Points, in no order, along strands that fork and pass close to each other.
In the rows, 128 means zero.
Two points are linked if the straight distance between their rows is under 120. Some points are linked to none.
K_803: [157 167 149 138 155 123  87 186 114 134  99 105  83 116 148 108  97 114
 129 179 154 147 138 167  68 161  86  86]
K_823: [ 98 120 193 143 140  78 113  86 160 127 141 124 160 132 110 120 162  84
 124 100 141 112 105 131 151 156 144 181]
K_957: [165 110 152 147 136 115  98 133 140 122 143 109 127  70 105  83 128 105
 172 172 168 136 116 165 116 130  94 103]
K_188: [134 118  67 131  94 126 171 115 154 156 152  97 191 149 125 162 162 236
 129  27 108  74 139  83 208 106 108 126]
K_517: [ 96 149 187 132  99 145  93 112 144 161 125 132 133 139 102  69 177 102
 119 147 110 129 103 159 132 159 148 155]
K_770: [123 149 160 119 123 132  96 120 117 124 123 115 128 101 121  95 141  98
 158 185 152 130 122 146 120 121  84 143]
K_777: [187  81 127 105 153  90 140 163 151  97 180  80 117  76 104 182 116 170
 143 104 145 145 172 117 157 114  74 100]
K_738: [130 138 100 166 115 122 114 188  72 110  61 126  73 141 132 147  74  79
 193 153 177 170 100 135  35 151 132 113]
K_6: [176 129 185 125 152 128 101 128 121 116 164 114 185 113 114 152 146 135
 161 143 147 106 147 102 186 147 114 107]
K_410: [119 132 100 120 118 140 137 115  88 132  98 138  76 115 163 112 134  85
 107 182 125 152  99  74 119 105  97 129]
K_375: [ 86 107  50 163 124 153 140 129 148 124  75 142 119 154 198 138 112 127
  99 121 105 113 140  84 105 108 117 128]
K_389: [156 124 120 179 159 141 136 148  66 108 112 132 142 100 157 168  78  90
 148 116 199 161 138 103 131 106 113  93]
K_140: [ 77 148 122 110  83 174 143 114 135 149 111 158  98 165 133  81 177 159
  92 172  74 125 101 125 117  93 133 203]
K_491: [110 187 128 117  76 166 119  98 124 165 134 140 150 172 140  67 169 135
 144 115  68 103 111 128 159 163 168 184]
K_191: [105  99  65 169 112 137 123 152 122  93  55 115  90 131 205 142  81  94
 113 129 116 128 117 115  93 125 149 126]
K_624: [ 97 153 138  80 140 111 121  99 114 145 111 141  93 157  72 106 175 156
 120 100  85  96  87 131 142 131 160 163]
K_605: [ 82 121 124 117 161 121 153 146 137 112 121 136 156 134 128 118  88 104
 140  77 121 112 151 157 102 166 203 105]
K_970: [147 147 193 128 175  78 123 180 110 126 120 126 102 115 105 127  95  78
 151 152 174 191  86 147  97 140 108 105]
K_533: [133 152  41 135 107 169  90 109 139 144 102 117 128 105 160 177 108 137
 113 124 114 129 161  43 180 105  90  92]
K_748: [118 117 183 115 137 136 143 120 150 141 180 129 134 139  88 133 147 128
 141 148 145 123 128 178 151 130 132 129]
K_245: [155 113  86 135 146 163 137 129 166 122 128 119 115 164 151 120 158 210
 124 106  91 116 151  93 178 129  83 104]
K_26: [130 124 167  76 162  99 150 135 136 129 188 139 180 123 102 171  91 157
 144  58 121 100 168 199 159 140 141  97]
K_148: [165  93 123 106 135 125 112 151 123 110 151  65 106  89 102 201  81 161
 156 102 153 149 197 100 156 144 122  84]
K_483: [ 97 140 120  84 161 103 130  96 120 145 112 147 175 119  75  91 146 134
 135  95 100  90 103 146 150 138 153 140]
K_279: [107 132  85 157  85 158 114  86 128 142 109 121 120 130 140 177 120  80
 151 147 111 121 151  86 135 141 158 120]
K_836: [148 127 129  82 151  66 148 124 148 119 175 117 139 143  76 112 128 172
 139  74 100 129 114 185 135 145 136 143]
K_983: [188  95 138 120 168  84 171 141 151  94 170 111  96  67  98 197  87 137
 157 130 170 161 121 134 138  85  80  95]
K_607: [ 93 135 122 130  67 162 121 111 115  98  91 137 124 137 166  52 154 100
  92 173 119 131  91 118  86 113 170 205]
K_987: [113  90  58  94 106 122 135 151 120 121 143 136 109 150 151 119 137 154
 117  99  84 125 193  99 125 138 115 103]
K_709: [169 119  75 146 112 161 119 131 129  86 116  95  80 127 158 150 120 167
 131 143 137 149 151  79 123 130  70  88]
K_886: [175 112 142  93 187  92 133 168 164 124 171 104 125  99 110 169 118 203
 126 105 125 142 152 161 175 108  72  92]
K_478: [ 83 129 154 123 114 113 130 132 137 115 106 149 148 136 118  94 110  94
 120 123 117 107 110 170  78 170 203 147]
K_267: [136  99 130 112 157 100 120 167 122 157 108 126 110 163 101 147 122 159
 134 113 115  98 170 159 131 173 118 117]
K_322: [142 151 190 108 142 144 126 123 111 138 160 124 108 140 108  94 210 151
 104 176 132 135 122 121 132 142  86 167]
K_459: [128 132  91 100 155  92 136 114 118 130 116 149 150 145 126 124 131 161
  98  74  91 114 121 139 142 135 158 125]
K_805: [189  77  94 180 135 149 129 142 147 117 122  89  80 105 148 162 126 168
 149 143 167 155 183 118 133 142  71  82]
K_937: [ 96 152 126 108  84 156 104 122 100 151  73 152  96 120 105  75 134  75
 115 190 120 155  90 136  81 142 200 157]
K_667: [114 150 120 117 110 157 182  97 125 170 158 161 156 172 109  95 191 171
 102  84 109  90 111 124 162 124 163 147]
K_646: [137  86 133 152 161 132 135 119 145 117 123 128 141  95  92 198  95 118
 154 100 164 109 164 127 158  95 142  82]
K_212: [176 115 114 130 137 161 127 152 170 121 141 110 130 129 135 172 164 217
 125 118 128 107 157  63 192 106  76  74]
K_155: [115 141 161  97 142  82 147 127 122 147 190 150 170 119 101 173 110 146
 126  90 128 104 159 186 137 111 115 148]
K_935: [147 121 142 102 160 113 173 150 142 167 156 157 152 146  88 136 163 192
 144  42 120 107 120 158 186 141 156 133]
K_560: [135  89  73 113 121 130 150 114  92 102 123  89 139 117 138 169  67 132
 130  86 139 116 171 102 116 132 132 121]
K_503: [113 136  57  97 134 137 118  88 133 126 104 132 112 140 151 127 132 132
 112 119  89  97 111  61 152 114 103 119]
K_825: [132 117 101 127 139 142 104 176 131 125  91  88 106 107 128 149  73 130
 157 122 156 148 187 131 107 141 117  49]
K_64: [100 137 144 148  99 105  84 142  97 158  86 143 135 140 116 140  76  57
 159 170 169 137 158 140  69 169 151 111]
K_257: [ 94 148 137 150 112 122 151  87 121 155 163 143 177 121 143 171 152 132
  89 107 135  78 138  97 150  93 129 159]
K_158: [125 128  81 128 131 160 136 108 103 119 100 154 137 126 140 102 121 101
 140 160 137 153 154 111 110 138 147 142]
K_707: [132 129 117 134 137  95 154 161  94  91 146 110  78 108 121 153  72 111
 142 125 169 189 146 140  75  93  96  90]
K_110: [117 108 106 164 114 123 121 112 139 143  90 147 132 162 157 170 141 117
  87 127 121 121 135  97 129  85 109 120]
K_164: [100  88 104 120 159 156 150 143 131 115 105 106  92 130 143 140 100 122
 121 100 125 136 162 129 102 162 188  85]
K_951: [145 113 133 139 145 116 146 125 116  77 154 100 144 123 144 186 123 109
 112  87 139 132 127  55 152 117 134  71]
K_132: [120  86 112  99 112  99 141 142 119  92 133 114  75 132 141 101 105 134
 144 148  95 122  98 157  99 125 126 122]
K_414: [139 104  40 123 104 175 131 124 159 162 128 101 131 143 169 175 144 185
 111  82 111  71 155  71 189 124 122 122]
K_302: [162 115  72 123 127 165 134 121 157 113 124  77  95 143 142 141 117 187
 138 119 103 145 204  76 144 136  89  98]
K_858: [181 120 122 146 152 117 129 183 104  95 140  72  45  67 116 143 121 141
 145 164 148 169 134 124 130 141  56  44]
K_827: [ 96 173 121 154 115 109  66 140 108 137  82 120 154 146 146 143  86  63
 152 121 139 129 146 114  93 183 149 129]
K_829: [136 116 164 200 110 135 130 121 123 122 121 111  83 114 142 131 159  99
 136 174 169 153  80 129 116  83  87 120]
K_857: [ 96 143  86 133  91 119 122 123 120 123  95 138 131 142 165 110 100  81
 108 132  62 115 124 112  99 178 202 133]
K_893: [ 94 128 137 143 127 147 170  90 146 103 138 129 139 165 167 108 151 140
  86 107 121 101 116 111 123 128 134 180]
K_772: [137 124 115 194 117 167 112 111 108 135  80 119  72 115 154 121 110 101
 151 178 159 161  73 134 105  95  97 109]
K_83: [132 116  88  97 152 123 131 119  97 114 113 124 100 107 152 121 126 101
 108 143 110 124 135  81 139 114  87 113]
K_854: [145 109 101 146 114 143 160 167  79 105 128 103  65 127 170 147  89 123
 109 139 140 178 139 126  84  99  91 101]
K_655: [ 78 125 145 136 103 130 167  81 145 114 143 153 126 155 101 124 158 124
 127 153 130 157 117 109 102  83 128 163]
K_723: [177 120 176 125 184 108 129 132 161 134 155 135 124 114  97  99 171 171
 131 133 131 143  86 146 156 147 100 127]
K_157: [141  89 114 173 101 159 130 137 119 116  82 129  66 136 165  95 124 127
 142 172 139 132  99 159  76 112 136 132]
K_838: [156  99 130 129 164 137 136 144 119 114 146  95 118 105 161 172 111 144
 121  99 159 124 115  95 149 100 108  86]
K_795: [115 143 159 118 149  89 103 175  98 102 133 108 101 130 125 150  61  98
 139 125 141 171 118 154  71 136 111 106]
K_195: [ 98 127  63 131  85 140 127 100 112 162 104 103 125 145 135 141  87  96
 119 116  74 103 156 110 109 169 187 102]
K_123: [125 165  67 140 102 171 130 119  76 150  83 181 129 113 158 130  83  77
 141 180 104 161 150 106  99 141 169 129]
K_927: [133 133 132 112 144 133 123  76  96 128 129 128 125 138 101 157 130 121
 139 113 126 111 140  85 114 128 139 125]
K_718: [108 113  73 145  88 159 163 104 149 125 158 128 179 139 175 115 122 136
 119  92  90  85 165  79 166 134 135 126]
K_959: [ 96 115  93 129  87 149 147 109 139 129 122 149 107 180 116  90 158 149
 120 132  83 125 124 145 104 153 180 142]
K_294: [121 160 101 122 102 162  71 155 127 135  90 158 122 138 142 102 104 102
 140 168  91 129 167 168  81 159 145 141]
K_516: [ 95 157 142 179 100 115 117 143  90 104  89 144  77 132 132 137 121  58
 131 153 167 203  74 100  93 107 121 157]
K_492: [134  84  88 122  93 126 121 142 111 113  98 105  78 135 136 105  84 132
 131 132  89 121 118 142  71 160 166 113]
K_80: [124 153 103 146 123 171 120 128 106 137  85 162 119 140 123  78 129 111
 120 218 136 171 147 138  64 126 123 158]
K_206: [127 137 189  98 175  99 158 114 169 148 185 157 188 122  82 127 148 121
 130 104 152 111 106 176 183 105 145 203]
K_784: [110 159 137 168  86 149 126 147  74 116  84 149  71 142 159 130 106  53
  98 185 146 168  83  99  70 122 154 154]
K_915: [116 115 112 121 115 184 152 128 146 148 124 158  93 159 118 119 164 173
 134 143 125 110 149 132 131 122 106 120]
K_436: [156 124  96 118 123 162 120 109 138 151 132 162 192 142 149 108 191 146
 116 129 103  81 117  57 206 131 119 130]
K_883: [144 166 208  87 166 110 145 143 151 134 169 133 123 104 102  67 192 132
 104 167 147 165 109 147 139 118  81 186]
K_326: [185 124 169 108 175 111 144 126 153 107 216 153 201 112 112 153 131 166
 125  96 153 147 145 147 163 124 122 144]
K_169: [116 111  73 103  68 133 106 165 100 117  77 114  79 130 171 122  70 106
 136 174  91 123 133 153  52 182 199 129]
K_601: [133 152 118 124 123 141 114 112 113 119 176 132 207 109 125 151 114 128
 126  73 107  71 170 111 176 141 143 110]
K_926: [142 113 128 143 121 139 151 109 127 176 161 179 159 156 103 101 169 187
 137  81 123 100 135 167 155 140 160 145]
K_554: [133  99 149 143 155 131 143 148 119 121 106 122  79 142 127 175 106 112
 116 106 161 145 135 136  89 150 146  97]
K_220: [144 129 109 121 114 154 151 108 153 128 144 145 205 159 122 167 186 182
 136  95  92  58 128  45 238 128 127 135]
K_730: [159 110 116 129 152 110 118 195  93 124 105  80  82  82 111 187  76 132
 179 116 175 158 176 110 140 131  93  62]
K_944: [164 138 126 109 132 171 186 130 149 126 186 141 182 174 128 131 181 210
 142  92 122  75 141  82 209 122 115 136]
K_597: [117 128 159 152 148 133 113 120 154 103 148 150 122 150 147 122 168 158
 114 149 121 138 160 137 142 110  65 138]
K_357: [186 116 139 101 152 142 167 127 138  99 195 117 155 134 101 161 143 223
 136  73 129  97 141  93 187 115 125 110]
K_861: [135 149 141 123 131 119 116 112 132 135 156 147 149 149 109 143 175 166
 132 104 110 106 112 122 195 110 112 135]
K_888: [105 112  68 116 108 110 108 117 118 156 105 110 153 100 135 162  65  83
 160  96 119 111 155 126 106 170 160  73]
K_377: [ 93 138 198 111 146  93 121 146 160 129 132 130 141 148 110  80 117 103
 132 144 152 124 112 184  92 144 154 164]
K_534: [134 115 141 131 157 145 136 141 176 119 134 133 159 110 111 181 146 181
 123 109 129  84 146  95 219  87 109  84]
K_774: [ 85 130  90 138  91 165 143 115 150 110 126 123 132 134 187 107 118 113
 141 113  93  99 174 141 137 151 143 123]
K_269: [172 125 148 128 154 142 123 136 138 137 139 128 114 141 135  69 188 182
 136 127 100 114 126 155 157 169 119 111]
K_760: [133 103  92  96 140 114 147 144 127 100 142 133 133 126 119 135 115 157
 104  77  97 136 190  97 162 135 103  99]
K_955: [114 115  85 110 146 114 178 100 104 132 158 117 158 111 124 184  90 149
 100  82 121  85 168 117 131 100 120 133]
K_610: [141  97 105 124 129 105  88 122  99 129 117 100 147 114 127 157  80  93
 159 111 175 113 111 143  95 159 158  93]
K_518: [157 136 128 122 115 149  98 116 126 115 163 120 177 103 140 143 130 142
 136 126 125  94 173  94 176 108 104  98]
K_395: [155 170 133 142 146 151 100 146 144 158 123 145 122 170 117  59 178 173
 118 137 111 113 131 163 123 161 125 146]
K_513: [108 130 124 104 155 106 118  92 117 144  94 135 147 130  85 159 104 102
 158 109 117 101 134 142 133 140 164 119]
K_342: [ 88 121 153 135  93 129 137  82 101 113 142 134 116 128 111 124 123  70
 130 165 151 154 106 153  85  97 147 157]
K_801: [152 169 125 174 130 173 106 166  62 146  90 107  89 105 151 146  76  67
 192 168 180 154 119 124 125 137 113  93]
K_479: [133 170 114 148 107 147  90 129  72 133 117 105  98 115 152 147  72  69
 157 134 149 172 112 122  91 118 106  90]
K_165: [ 72 135 125 129 128 136 163 123 131  99 121 129 147 120 150 121 104  84
 124 117 118  97 153 127 135 131 169 112]
K_599: [ 74 134 175 136  57 103 104 161 130 132  80 128 130 133 116  92 121  71
 101 183 136 138  95 186  37 122 197 174]
K_354: [108 146  91 163  84 134 122  54  95 154 116 135 155 131 135 160 139  66
 130 154 130 117 118  83 128 120 131 158]
K_889: [141 107  89  98 114 124 201 125 149 117 191  98 182 130 110 169 146 216
 119  60 110  97 164  68 198 104 122 113]
K_328: [ 88 135 155 150 107 141 138 125 112 137 103 141 136 146 145  91 149  83
  71 150 127 121 102 133  61 121 195 211]
K_321: [173 129 149 143 156 127 108 149 107 101 136 136 125  98 120 164 106 116
 133 121 183 161 133 114 135 109  99  71]
K_363: [122 101 139  99 146 102 158 141 160 109 157 150 122 161 111  79 136 179
 132  91  85 130 103 186 140 134 143 138]
K_42: [129 164 110 128 108 129  96 123 105 111 116 109  71 150 115 141  89  95
 143 154 113 142 140 118  84 143 107 118]
K_464: [104 107 112 124 139 132 176 116 138 132 161 142 148 132 146 159 129 141
 109 100 127  79 136 114 160  73 106 129]
K_819: [103 160 184 117 106 135 107 108 112 120 124 108 105 103 109  87 127  63
 135 167 156 163  94 131  98 123 121 164]
K_946: [167  97 145 125 140 134 162 104 117 127 175 139 130 110 135 142 172 131
 109 166 149 133  98  52 156 111  71 121]
K_43: [ 89 155 117 160 129 131 149  84 125 116  93 139 163 145 139 126 113  89
  76 117 143 134 130 131  73 132 186 171]
K_109: [172 118 150 106 137 129 163 148 154 104 208 128 186 119 100 166 124 208
 145 101 130 126 189 126 190 101 114 113]
K_682: [133 149 168 166 112 128 145 116  85  93 137 124  87 104 126 151 116  88
 131 147 175 189  81  88 101  72  85 143]
K_96: [128 131 112 168 134 103  67 131 150 131  88 143 137 121 142 104 117 113
 124 116 109 132 149 133 147 142 127 102]
K_8: [ 96 164 149 157 145 131 129  85 128 118 122 143 181 137 113 128 128  74
  90 111 138 153 104 113 106 112 169 128]
K_381: [179 116 180 129 171  87 146 138 173 134 179 147 130  78  86 142 173 152
 117 140 146 146 113 164 153 108  81  99]
K_639: [133 153 187 102 181  91 158 114 206 132 213 154 167 110  76 158 149 161
 118  96 143 135  71 176 191  83 127 164]
K_217: [158 117 194 109 168  81 134 152 163 141 162 135  92 100  84 169 146 114
 130 161 160 185  95 189 124 125 107 114]
K_833: [156 154 146 135 138 152 119 122 143 129  99 127 113  93 115  62 176 128
 147 210 156 159 115 129 134  97  84 139]
K_347: [106 129 141 123  71 119 111 135 119  94 115 130 120 131 146  45 132 118
 120 182 109 153 106 163  82 116 146 178]
K_595: [104 136 101 107 113 115 161 150 120 138 149 162 107 166 160 112 154 144
  72 110  83 117 167 109 132 138 127 130]
K_925: [112 143 118 104  83 140  90 172 102 102  64 148  94 146 161  89  87 100
 124 186  83 130 104 153  47 170 222 160]
K_222: [117 145 173 100 185  99 126 123 122 148 130 139 163 114  91 148 114 121
 133 116 167 109 150 179 122  97 132 165]
K_530: [140 138 123 113 142 169 116 141  99 149 106 155 137 169 144  59 142 168
 103 143  98 128 133 157  99 131 159 170]
K_463: [169 136 128 136 133 126 139 138 113 103 152 125  93  98 153 166 149 137
 115 167 147 150 121  55 171  88  36  93]
K_645: [124 117  67 116 117 141  89 121 135 177  98 117 145 139 121 142 124 154
 164  86  94  81 164 140 178 161 174 107]
K_113: [138 136  71 161 134 149 114 165  92  99  63  95  47 129 147 140  67  94
 173 173 124 186 127 137  77 129 114 107]
K_481: [137 107 144 122 144 127 174 100 109 111 172 142 142 111 154 127 161 114
  92 151 165 118  99 103 140  89  95 165]
K_253: [128 126 163 161 109 112  93 165  96 118 108 116  88 121 155  90 126  75
 141 176 157 148  61 159  70 161 148 130]
K_75: [158  96 134  96 147 102 116 126 122 115 111 110 119  82  97  96 103 124
 174 141 155 150 120 180  83 133 120 117]
K_211: [ 82 168 141 132  70 135 112 122 147 145  86 152 113 167 114  76 190 148
  92 155  64 118 102 153 120 130 171 211]
K_116: [ 89 165 166 123 111 151 113 121 120 132  69  98  99  99 133  78 160  80
  99 195 151 156  89 128 106 101 135 192]
K_776: [140  95 154 150 137  92 150  94 113 118 163 140 164 117 156 146 124 105
 108 118 164 131 102 117 120 119 125 157]
K_703: [122 147 236 134 143  91  98 163 144 122 149 121 143 103 112 116 109  67
 145 157 204 176 104 159  85 150 118 133]
K_187: [113 137  77 132  91 156 150 116 150 137 124 140 113 205 151  69 166 192
 124 112  69 124 122 121 120 133 138 136]
K_652: [190 102 106 124 151 126 148 160 108 119 167 100  85  61 140 140 151 146
 141 160 144 141 142  98 142 105  52  72]
K_276: [148 138  90 163 146 179 134 123  97 118  94 144 121  99 173 131  99 105
 140 152 161 162 160  77 116 118 120  97]
K_676: [101 171 118 136  98 173 113 135 112 153 105 163  98 154 150  94 125 109
 117 201  87 136 168 140  95 140 133 171]
K_675: [165  94 122 128 163 127 119 110 110 144 147 115 176 110 121 140  92 124
 149  90 155 106 136 149 106 130 184  82]
K_21: [158 120  95 147  95 159 109 151 113 119  92 118  67  98 139  71 109 126
 149 219 129 169 106 151  75 142 129  97]
K_792: [121 125 236 138 160 100 110 134 159 141 138 122 131 128 116  94 139 104
 126 148 177 167  90 186 110 121 109 156]
K_364: [148  96 151 100 123  96 101 121  99 133 142 110 138 127  97 108 103 112
 169 130 156 114  96 189  84 150 153 125]
K_35: [113  90 151 140 134  97 136 120 147 132 129 128  93 156 116 174 140 137
 106  87 126 112 138 141 122 158 128 114]
K_613: [120 109 142 133 115  87 122 147 142 120 124 163  92 119 106  99 144 110
 120 168 114 178 117 153 103 126 100 108]
K_48: [136 118 146 134 158 100 108 131 152 115 116 103 184  95  88 203  78 133
 148  70 153 124 164 146 152 100 134  41]
K_100: [ 77 179 136 120 112 148 121 121 113 141 126 131 132 161 123 118 128 123
  85 132  74 110 124 136 127 128 142 156]
K_431: [121 130 216  99 136  91 145  99 179 155 172 138 146 106  84 122 173 125
  87 132 167 165  75 160 136  80 115 235]
K_990: [121 114  57 136  75 166 112 121 132 113 117 129 104 146 179  99 125 161
 128 167  77 146 149 119  99 130 111 143]
K_398: [135 122 162  99 137 104 121 158 173 121 170 107 185  99  81 199  79 138
 153  73 136 124 161 174 153 131 132  89]
K_416: [116 128 114 156 104 145 105 139 102 114  75 120 106 123 166  94  86  57
 164 154 144 146  88 124  88 159 172 118]
K_136: [137 126  69 124 140 156  95 151 146 122  82  87  87 113 163 118  73 153
 134 115 115 147 153 128 113 135 122  68]
K_81: [128 153  78 111 129 109 166 118 129 147 147 139 186 135 125 148 172 205
 117  22  87  64 121 108 213  89 119 140]
K_201: [132 116 145 100 150  94 151 105 124 103 180 100 155 104  99 181  95 106
 118  72 122 129 128 106 141 131 151  96]
K_633: [118 162 100 119  89 171 105  83 132 163 131 139 172 145 144 122 194 140
 119 149 105  92  93  43 188  98 103 132]
K_199: [164 138 160 141 156 120 134 131 142 103 159 139 142 144 109 155 176 176
 116 146 139 156 165  96 154 105  57 136]
K_36: [ 99 151 149 152 101 138 140 112 121 155 156 147 187 113 145 170 125 102
 100  76 111  67 147 135 161 126 146 115]
K_750: [139 134 170 173  97 103 109 189  80 118  81 106  77 152 136 113  89  63
 181 180 199 171  81 168  42 162 138 150]
K_585: [112 142  74 112  86 151 144 105 135 169 109 173 135 173 152  78 180 148
  94 154  84  88  94  88 153 108 127 184]
K_30: [156 140 137 135 182 120 129 186 132 105 109  93  57  99 131 126 120 102
 150 171 139 152 125 130 120 159  85  71]
K_841: [121 102 122  92 136  81 155 135 124 140 152 129 145 120  77 167  94 115
 111  75 116 134 153 127 104 145 172  78]
K_681: [163 103 149 135 166 116 162 149 147 114 170 111  75  85  78 169 105 123
 156 158 154 174 105 156 106 120 107  84]
K_78: [120 129  74 120  96 128 108 152  79 169  76 106 118 100 149 171  61  73
 179 124 144 144 166 131  97 157 158  76]
K_623: [119 119  62 135 111 145 156 171  83  97  95 129  75 120 196 149  77 100
  90 134 120 159 129 105  67 129 138 109]
K_353: [187 108 155 114 161 121  96 139 135 119 155 125 180 136  95 136 136 176
 150  96 127  98 161 141 172 173 143 117]
K_337: [117  74  95 134 144 156 151 101 137 145 103 135 113 152 135 107 143 145
 125 126 104  89 134 146 115 138 160 125]
K_704: [102 158 185 110 147 158 110 100 137 144  86 116  97 133 110  80 187 120
  74 177 142 140  86 107 119 111 140 184]
K_565: [121 145 168 112 185  95 158 132 152 143 158 170 174 129  89 116 149 181
 159  72 153 114 119 194 180 124 149 180]
K_146: [104 128 186 142 108  88 138 116 153 162 146 159 157 159 109  83 194 155
 101 113 120 137 107 163 149 100 101 195]
K_811: [157 114 209 130 157  74 100 117 170 134 142 144 149 123  80 133 172 121
 137 129 141 131  91 139 156 155 118 151]
K_22: [116 145 114 157 116 148  67 139 130 141  87 150 163 137 171 111  96 100
 135 143 117 127 168 137 103 181 140 116]
K_907: [132 119 122 111 177 123 143 151 148 128 142 128 170 142 126 121 145 192
 106  40 105  95 133 142 167 142 146 128]
K_969: [156 104 100 116 144 115  89 137 140 142 109 129 139 135 104 131 134 188
 153  99 110 101 173 142 157 155 125 110]
K_469: [149 117  99 181 114 164 122 153  84 152 101 108  58  91 153 133 126  67
 175 179 179 147  93 147 109 132 115 109]
K_514: [105 125  68 123  84 142 113 173  81 146  82 130  80 120 140 141  51  75
 159 165 133 145 158 152  68 153 170  96]
K_721: [ 95 147 147 119  72 135  86 146 119 153  69 142 143 134 129  81 102  62
 135 190 122 138  93 159  47 174 216 157]
K_745: [159 148 184  96 188  97 111 122 124 153 141 148 150 104  77 160 135 163
 108 132 159 122 130 142 145  90  99 168]
K_97: [159 129 173 124 149 125 115 122  97 135 158 134 121 149  92 154 139 107
 128 142 136 131 139 100 119 175 156 135]
K_232: [174 137 164 107 169 105 138 140 155 126 147 149 157  74  91 162 155 174
 140 116 133 127 144  98 213  70  91  85]
K_340: [130 122 188 125 125 135  94 143 117 122 105 111 100 151 131 109 127 106
 142 173 154 137  98 153  72 196 161 138]
K_404: [104  98  81 164 101 154 167 104 166 115 147 138 143 175 176  89 153 168
 110 107  88  90 116 100 144 129 133 148]
K_593: [ 93 187 143 128 110 138 148 101 128 172 139 156 178 173 106  98 187 152
 155  78 105  89 114 132 187 167 147 169]
K_564: [135 120 171 141 148 103 125 117 140  93 143 136 148 113 111 159 104  88
 148 126 166 155 120 135 108 108 102 127]
K_40: [110 157  97 155  92 156 101  88 121 151  83 143 117 114 158 109 147  70
 108 161 121 142  81  69 121 108 142 162]
K_693: [ 98 152 188 104 117  94 153 119 167 157 154 151 161 125 117  92 206 157
  73 130 141 164  74 142 129  76 104 230]
K_323: [127 147  78 109 103 152 123 125  87 103 112  88 108 142 154 157  55 108
 127 118 118 119 154 125  98 137 122 118]
K_484: [ 92 140 148 122 132  94 168  94 158 141 171 130 191 114 116 142 132  96
 107  73 118  68  98 152 159 115 175 124]
K_378: [131 139 167 145 160 140 119 107 156 135 113 134 126  99  92  90 191 150
 105 194 175 146  96 114 133  69  61 166]
K_394: [ 80 135 211  95 140  72  85 138 164 138 113 123 153 142  92  72 148 100
 115 126 158 153  92 186  98 151 156 225]
K_151: [155 144 203  84 150  82 131 123 160 123 194 108 125 120  92 159  91 113
 143 141 159 159  94 190  94 127 124 140]
K_960: [102  86 125 151 143 108 169 110 141 118 124 130 185 104 126 190 112 105
 136  78 145  82 173 133 144 136 165  94]
K_891: [ 93 142 155 145  93 122 141 129 146 163 137 166 149 168 135  55 205 180
 127 107 114 119  94 139 186 123 111 204]
K_18: [114 146  62 127  89 162 129  88 139 143 110 145 141 132 172 119 150 125
 119 170  83 132 100  51 165 100  95 109]
K_228: [163 120 144 135 132 142 118 136 116 128 160  97 100 121 145 111 111 135
 111 127 126 132 132 159 102 133 108  88]
K_254: [110 117  37 124 122 153 130 105 131 118 105  96 130 136 171 182 103 142
 104 100 110  83 124  45 168 119 127 116]
K_631: [132 130 168  93 146  78 115 167 159 160 173 155 124 133  90 131 141 176
 143  91  91 103 139 178 191 144  92 121]
K_785: [110 162  66 154  95 165 117 154  82 125  66 137 102 113 172 132  54  51
 167 156 116 167 122 115  68 137 190 102]
K_548: [123 137 173 135 140 153 112 116 114 123 129 129 129 163 150 127 118  79
 128 145 162 117 122 119  84 186 159 144]
K_755: [151 133 137  99 148 104 116 158 155 133 160  96 118 106 109 103 138 194
 144 115 110 118 145 170 179 124  74  81]
K_621: [ 97 112 148 131 148  95 154  99 171 115 158 134 184  89 110 175 110  88
 147  86 147  78 123 157 173 108 150 123]
K_634: [162 109 175 106 148 112 129 131  95 125 148 129 137 118 130 108 181 127
  94 160 141 110 108 130 146 140  94 187]
K_764: [ 75 135 181 147 142 121 140  91 151 119 144 130 177 162 126 112 180 128
 106  93 124  94 104 131 163 142 161 201]
K_871: [126  65  60 118 110 148 155 117 164 145 127  92 159  98 137 158 123 179
 127  62 114  81 161  96 190 102 140  98]
K_912: [169 108 107 118 160  92 137 143 146 105 154 145 131 144 114 122 141 183
 106 119 109 148 180 107 132 117  91 110]
K_149: [ 86 130 164 146 110 140 131 103 169 123 127 153 136 160 118  92 182 151
 111 149 135 140 137 136 125  88  92 189]
K_589: [131 132 129 133 127 113 154 100 166 130 158 116 194 120 120 164 139 168
 108  33 100  79 109 114 210  91 145  98]
K_767: [152 126 167 107 165  93 125 124 170 105 182 116 117 138  98 134  94 132
 134  91 127 133  98 187 108 153 133 149]
K_374: [120 127 100 129  86 142 107 107 134 112 132 150 114 151 153  56 143 128
 123 169  98 145 112 126 102 104 109 133]
K_722: [148 105 122 157 121  99  87 139 126 128 104 148 103 110 140 108 134  98
 126 150 129 170 129 123 102 114 102  68]
K_892: [ 75 172 138 130  64 134 116  92 114 163 119 132 153 175 134  59 173 141
  88 111  73  90  88 139 127 143 177 221]
K_663: [116 143  79 112 150 168  87 131 138 134  86  99  83 142 150 103 116 144
 121 131  80 125 127 136 123 123 123  92]
K_923: [138 127  56 135 100 156 113 120 106  99 110 100  96 141 181 128  80 143
 131 146 106 141 181 105 106 119  85 141]

Follow the links from the first point to the second, and from the first to the third. Name the last point that the two ways share.
K_827 / K_436 / K_113 -> K_785
K_675 / K_459 / K_83 -> K_888
K_663 / K_795 / K_767 -> K_217
K_222 / K_534 / K_347 -> K_923
K_364 / K_892 / K_96 -> K_785

A fork is a point with three links. Follow the links from the first point to the second and name the forks in between, in order.
K_745 / K_970 -> K_36 K_969 K_605 K_377
K_469 / K_347 -> K_323 K_923
K_823 / K_363 -> K_723 K_217
K_302 / K_164 -> K_709 K_923 K_323 K_36 K_969
K_564 / K_169 -> K_321 K_158 K_785 K_514
K_169 / K_693 -> K_514 K_888 K_610 K_770 K_819 K_149 K_146
K_585 / K_827 -> K_935 K_483 K_253 K_785 K_158 K_22
K_772 / K_155 -> K_323 K_36
K_340 / K_722 -> K_253 K_785 K_158 K_22

A fork is a point with three links, a tip a point with one. Leave the first point through the second and follow the links. Name the first fork or tip that comes.
K_703 / K_970 -> K_110
K_110 / K_375 -> K_377
K_935 / K_926 -> K_585
K_745 / K_222 -> K_36
K_585 / K_140 -> K_935
